Points on a hilly landscape, in no order, each with its height.
From any point a ball rolls to the lowest of the 2 points nearest to it. It stops when none of these is lower. Distance is the straight distance between rows; heights are no part of it.
q997: [-18  -9  31 -14  20  14 -17  13 -19   2 -13  23 -16 -48  22  19  10   5
 -17  -5 -30 -20]  height 57.8
q136: [-25  35  10  16  15  -2 -25 -13 -12   3  15  18  10 -14   2 -11  27   9
 -18  -9 -30 -11]  height 11.3
q388: [ 17 -11   1  -2  -6   2  18  -5   5 -31  -5  -1   5  17   2   0   4 -13
 -13 -11  19  16]  height 17.9
q358: [-38   2  -7 -20  25  30 -10  44  -1  -2   8  -2  -5   4   1  33   7 -22
 -24  -7 -36  16]  height 35.1
q201: [ 44  -2   4   8 -14 -13  14 -18   6 -18  -2  -7  -9  21  -5 -15   4   3
 -15  -7  33  -4]  height 14.7
q41: [-10 -12   5 -29  12  -6   1  25 -13  13   0   8   6 -13 -11  30 -54  -4
  31 -13 -21   7]  height 24.5
q819: [ 28  -4  -8  -3   0  -6   8  11   9   4  -5 -10 -17  -3   8  26 -31  -6
  12   8  24 -14]  height 69.4
q373: [ -8 -22  -6 -19  -7   8   8  24   6   2 -13 -10   9  -7   8  17 -23  -4
  35   9   1  11]  height 27.2
q655: [ 11   5 -17  -5  -1  -5  10  19  10   8   8 -12  -6  14  -3  21 -34  -6
  20   5  15  -2]  height 69.1
q282: [  5 -15  -2  -5  -6   5  -4  14  -1  27 -24  -4 -23 -37  25  18 -19  11
  28  25   3 -26]  height 69.8
q199: [ -1   4  -4   6  -7 -30   4 -15   8   2  25  -8  31  33 -39 -34 -11   6
  16  -8  -2   5]  height 22.5
q85: [-28  -1 -14   3 -18   7  11   2   6   3   4  -8  18  25  -5 -18  28   5
  16  15   3  30]  height 12.2
q659: [ 34  -3   6  -2 -18 -24   1 -15   9 -30   8  -7   1  20 -24 -14   2 -10
 -29 -26  24 -10]  height 17.4
q778: [-11  12  18   8  14   1  -9 -16 -17   4  -1  21   4 -18  10  -7   6  12
  -3 -11 -21  -3]  height 14.8
q341: [  9   2  19  -2  19  -7  20  -7 -34   7   3  28 -14  -1  -5   5 -38  11
  15 -20 -10   9]  height 45.4
q546: [ 20 -24   6   6 -12  14  17 -16 -21  25 -38   7 -25 -24  28 -16  -7  25
  26  25  13   2]  height 27.7
q396: [  4  16  10  11  14  -8  16 -12 -17  -1  10  17  -5  13  -6   1 -13   4
   1 -16  -5  10]  height 46.4
q539: [ 27 -26   6   3 -20 -14  -7 -32  15   3 -17  -8  12 -19   5 -25  -4   9
  14  16  21 -17]  height 7.0
q757: [-24  -6  23  -8  20  14 -10  10 -15 -12  -7  22  -1 -24  14  14  10  -5
 -15 -17 -30   2]  height 60.7
q582: [ -8  17 -26  -6   1  -1   4  28  15 -11  23 -16   2  34 -19  21 -13 -21
 -11  -5   6  13]  height 66.9
q57: [-11  14  11  -2  15  -9 -25  -4   3 -11  16  12   7 -15 -10  13   4 -12
 -22 -17 -12 -16]  height 40.3
q314: [ 19  29  -2  21 -13  -7 -24 -24   3   9  -5  -6 -15 -10  10 -23  33  17
 -30  13  10 -30]  height 39.5
q159: [ -2  -1 -10   8  -2 -14   3   0   0  34   2  -6   0   0   1  -8 -34  13
  44  23   4 -11]  height 26.4
q698: [ 21 -21  -5  -8 -10  21  29  22  -9   4 -32  -2 -32  -8  26  20 -12   5
  17  15  20  12]  height 29.2
q469: [-13 -16  15  -8   6 -27 -18 -18   1   4  10  10  37 -19 -19  -3 -31  -4
  31 -16 -16  -9]  height 43.7
q456: [  9 -16  -1  16 -10  -6   9 -23  -6  37  -6  -6  -2  -3   6 -32 -21  20
  41  30  14  -2]  height 26.9
q935: [ 23  38  -6  22  -7 -19 -15 -17   4  14  12  -4 -23   4  -2 -13   9  12
 -17  13  17 -35]  height 35.3
q10: [ 21  -9  -2  -9   3  -7  -2   9   3  17 -13  -2 -22 -31  16  28 -36   1
  17   9  14 -32]  height 69.6
q682: [ -4 -27  21  -2   6  -1  13 -21 -20   6 -14  17  17 -12   3 -20 -19  14
  29  -8 -15  14]  height 44.5
q564: [ 27 -21   6   0  -8  11  14  -1 -12   9 -34   6 -33 -30  29   8 -13  12
  12  16  19  -7]  height 28.4
q405: [  9  -3  11   9   2   1  -2 -26 -11   7 -12  11   1 -19  17 -19   6  16
   7   3  -2  -4]  height 10.7
q808: [ 30 -16   0  -1 -26 -26 -16 -17  26   0  -8 -18   4 -11  -4 -16  -5   5
   7   9  24 -33]  height 8.0
q511: [  6 -11   5   1  -3  27  36   0 -16 -20 -16   8 -16  17  18  -4  20   3
  -8  -5  11  38]  height 7.4
q425: [ 13   9 -15  -9  19   8 -11  23  17  -9  13 -13 -28   2   0  38   2 -33
 -47  -2   4 -21]  height 63.5
q882: [ 11  36  -9  21   3 -27  -8  -8   2  21  22  -2 -16  13 -11  -7 -17  10
   3   7  12 -25]  height 32.0
q779: [-28 -19 -13 -14  -9  27   5  29  13  -2 -16 -11   7  -5  14  12  16  -7
   8  17  -6  16]  height 12.3
q499: [-17   0 -26 -16   8  24   4  41  15 -12  12 -16  -5  25  -3  30  -4 -27
 -17   0  -6  23]  height 62.6
q65: [-12  18   4   7  11  20  14  15 -21  -3  -5  13 -23   1  17  10  21   4
 -11  -3 -11  14]  height 10.5
q963: [-18  21  -6  12  -2   9 -14  -1   4  -9   6  -1   1   6   3 -10  39   2
 -22   4  -7  -3]  height 40.8
q584: [ 16   6  -6 -11  11  -7 -20  14  18  -6  13 -10 -13 -10  -9  37 -16 -28
 -27  -5   6 -30]  height 59.9
q751: [  3   1  11  10   8  -1   5 -47 -18  -4   5  10  37  12 -13 -48  18  18
  -8 -14 -19  20]  height 20.5
q890: [  5 -26  20  -9   7   0  23  -4 -26   3 -17  19  -4 -12   3  -2 -36  14
  28  -7 -13  14]  height 44.9
q898: [ -7  28   9   9   7  -4 -23 -12   1 -17  13   9   3  -3  -7  -6  33  -4
 -39 -16 -17 -16]  height 30.9
q40: [ 10  -8  14   3   3  13  12 -12  -3 -38 -11   9  -1   5  12  -2  24  -9
 -31 -21   5  19]  height 18.8
q605: [-10   4   5 -23  21   0  -5  29 -10   2  12  14   1  -5 -15  41 -38 -16
   5 -24 -18  10]  height 22.2
q855: [ -3  14 -25 -12   3   0  18  27   9   0  18 -10   2  33 -12  19 -30  -9
  18  -1   9  21]  height 68.6
q647: [-24   6   5  -1  15  18  -9  17   0 -11   1   3  -2  -6   7  17  23 -16
 -23  -5 -20   3]  height 64.7
q505: [  0  -1   0  14  -3  -1  15 -32 -10   3  10   1  29  30 -17 -45  17  16
   7  -1  -5  25]  height 18.3
q397: [-15  -9 -11   1 -25  22 -12   4  16   0 -18 -14   1 -11  12 -12  55   1
 -10  28  10   2]  height 19.0
q609: [ -8 -24  22  -7   6 -10  -6 -23  -4   0  -7  11  29 -28   0 -13 -20   8
  26  -8 -13  -2]  height 44.1
q535: [-26  18  -5 -14  24  12  -7  36  -4  -1  19   5   0   8 -12  37 -12 -18
 -11 -17 -27  14]  height 11.0
q899: [ 34  -3  -9   5 -28 -16   4  -6  19  -4  -5 -22  -8  20  -6 -14   8   5
  -6  11  35 -11]  height 12.4
q62: [-35  -7 -22  -5 -14  13   3  23  15   6  -6 -13  18   9   5  -1  20   0
  22  21  -1  22]  height 6.8
q734: [ 12  -5  -3   3 -33 -25 -17 -11  12  -9   7 -27  18  18 -32 -44  22  15
 -14 -25  12 -18]  height 25.5
q53: [ -7  13   0   1   9   9  14  22 -18  12  -6   9 -26  -1  13  18 -10   9
   7   4  -8   5]  height 21.5
q43: [ -3 -10  -9 -24   6  -9  -2  21  10  11   9  -6  14  -5 -14  28 -55 -10
  38  -8  -7   1]  height 25.4
q718: [ 14  -5 -10   0 -26 -13 -11   0  25   2  -6 -23   3   1  -4 -11  10   2
   2  16  23 -23]  height 9.9
q465: [-11 -17  -9  -3  -9  24  -1  17  15 -10 -17 -13  -7  -9  19  13  35 -13
 -17  19   6   5]  height 19.5
q178: [  6 -15   6  -1  -1  26  19   9  -1 -28 -19   2 -15   3  21  13  22 -13
 -26  -2  10  20]  height 11.1
q339: [  9  -9  -8   7 -16  -5  32 -12   5  -9  10  -9  17  46 -19 -29  12   6
  10   3  18  30]  height 18.5
q259: [ -1   6  -6   9  -5 -36 -10 -17  10  17  24 -10  23  15 -31 -26 -27   5
  26   3   0 -16]  height 24.4
q842: [-10  20   2  12   4  24   1  -2  -7 -10  -6   6 -10   2  18  -3  46   2
 -29   2  -6  12]  height 29.0
q573: [ 13  23   1   8  17  -5   8   4 -17  12   7  17 -31  -1   6  21 -22   7
   0  -4   5 -13]  height 25.8
q234: [-18  17   5   0  16  -4  -3   2  -7 -18  25  15  18  18 -23  12  -5 -17
 -12 -29 -15  19]  height 49.9
q567: [ 17 -20  10   0 -10  -2 -12 -24  10  -4 -20   0   3 -29  20 -12  10   9
   1  10  12 -20]  height 8.4
q834: [ -3   1  -6 -14   9  -9 -25  16  18 -19  22  -7   6  -1 -24  28  -6 -37
 -33 -19  -8 -13]  height 57.3
q25: [-10  -8  -8   7 -24  13   1 -10   7  15 -21  -9   4 -11  16 -22  32  13
  15  29  12   8]  height 14.6
q33: [ 16 -12   3  10  -5 -18  12 -36  -3  -1  15  -4  34  30 -35 -50  -3  14
   8  -8  -2  13]  height 20.3
q214: [  2 -13   1   4 -15  19  17  -5  -5  -5 -21   3  -3   4  17 -10  24   7
   7  12  10  21]  height 12.0
q784: [-12   6  10   1  11  -4   3  -8  -8 -16   9  12  14   9  -7  -4   7  -5
  -5 -18  -9  15]  height 47.9
q88: [ -9   8  -8  15  -2 -20 -11 -17   3  34  12  -5  14   4  -9 -29 -21  14
  35  18  -5 -13]  height 25.6
q939: [ -3  18  19   7  22   1 -27 -13 -11   1   2  18 -12 -36  16   9  22   2
 -33  -4 -14 -32]  height 50.0
q156: [-14   4  11  -2   7 -20 -20  -9   5  -3  14   8  27 -14 -16   0  -6  -7
   6 -15 -15 -11]  height 42.8
q486: [  8  42   0  16  15 -20  -3  -4  -9  16  26  14 -18   7  -8  10 -23   2
  -6  -8   1 -19]  height 29.1
q213: [  7  32   7  17  10  -1 -17 -17  -7   6   0  10 -17 -18  16  -2  25  10
 -25   3  -3 -24]  height 44.8
q714: [ -8  -2 -13  11 -20  -4  16 -15   3   6   7 -10  24  36 -18 -41  22  15
  15  14   8  27]  height 16.0
q362: [-11 -13 -20 -22 -10  -3   1  25  20  13   2 -19  23   3  -7  16 -38  -4
  46  11   2   7]  height 26.3
q787: [-17  14  -3  -8  11  -8 -15  16   9 -22  28   3  15  15 -30  22  -6 -31
 -27 -27 -15   7]  height 53.5
q521: [-12   6  24   1  17  15 -16  -7 -16   3 -15  21 -13 -42  30   6  28  14
 -24  -4 -23 -21]  height 54.5
q862: [  9 -30 -10 -17  -9  16  10  23  10   3 -27 -15 -14 -17  21  24 -10  -6
  17  18  11  -1]  height 28.3
q838: [  6 -24   0  11 -18  11  13 -22 -15  39 -25   0 -15 -15  20 -28  -6  23
  38  35  14  12]  height 27.3
q131: [  3 -17   1   0  -4   4  28  -8  -3 -13  -3   2  15  23  -3 -11   1   1
  15  -6   9  33]  height 20.4
q404: [ -3  20  -4   5  15  12  -8  14   3 -10  11   0 -24   2   6  22  21 -21
 -39   0  -2 -14]  height 69.7
q253: [-38  -1 -23 -11  12  29  -7  41  16 -13  12 -14   4  14   0  25  21 -27
 -25   5 -22  17]  height 53.4
q70: [ 15   6  -1   5 -23 -18  -6  -7   9 -23   8 -16   3  27 -24 -28  24   3
 -31 -25  14  -8]  height 21.8

Where does a ball stop that starts at each point below?
q939 => q65
q855 => q535
q70 => q539
q546 => q714
q734 => q539
q373 => q535

Call two points neighbours if one is among the 2 nearest of the other. Go from one point of each pair to the other, from neighbour to neighbour, staying as low as possible. Name the highest point that can't be avoided.
q388, q511 => q40
q898, q65 => q963
q511, q714 => q465
q62, q535 => q698
q539, q136 => q778
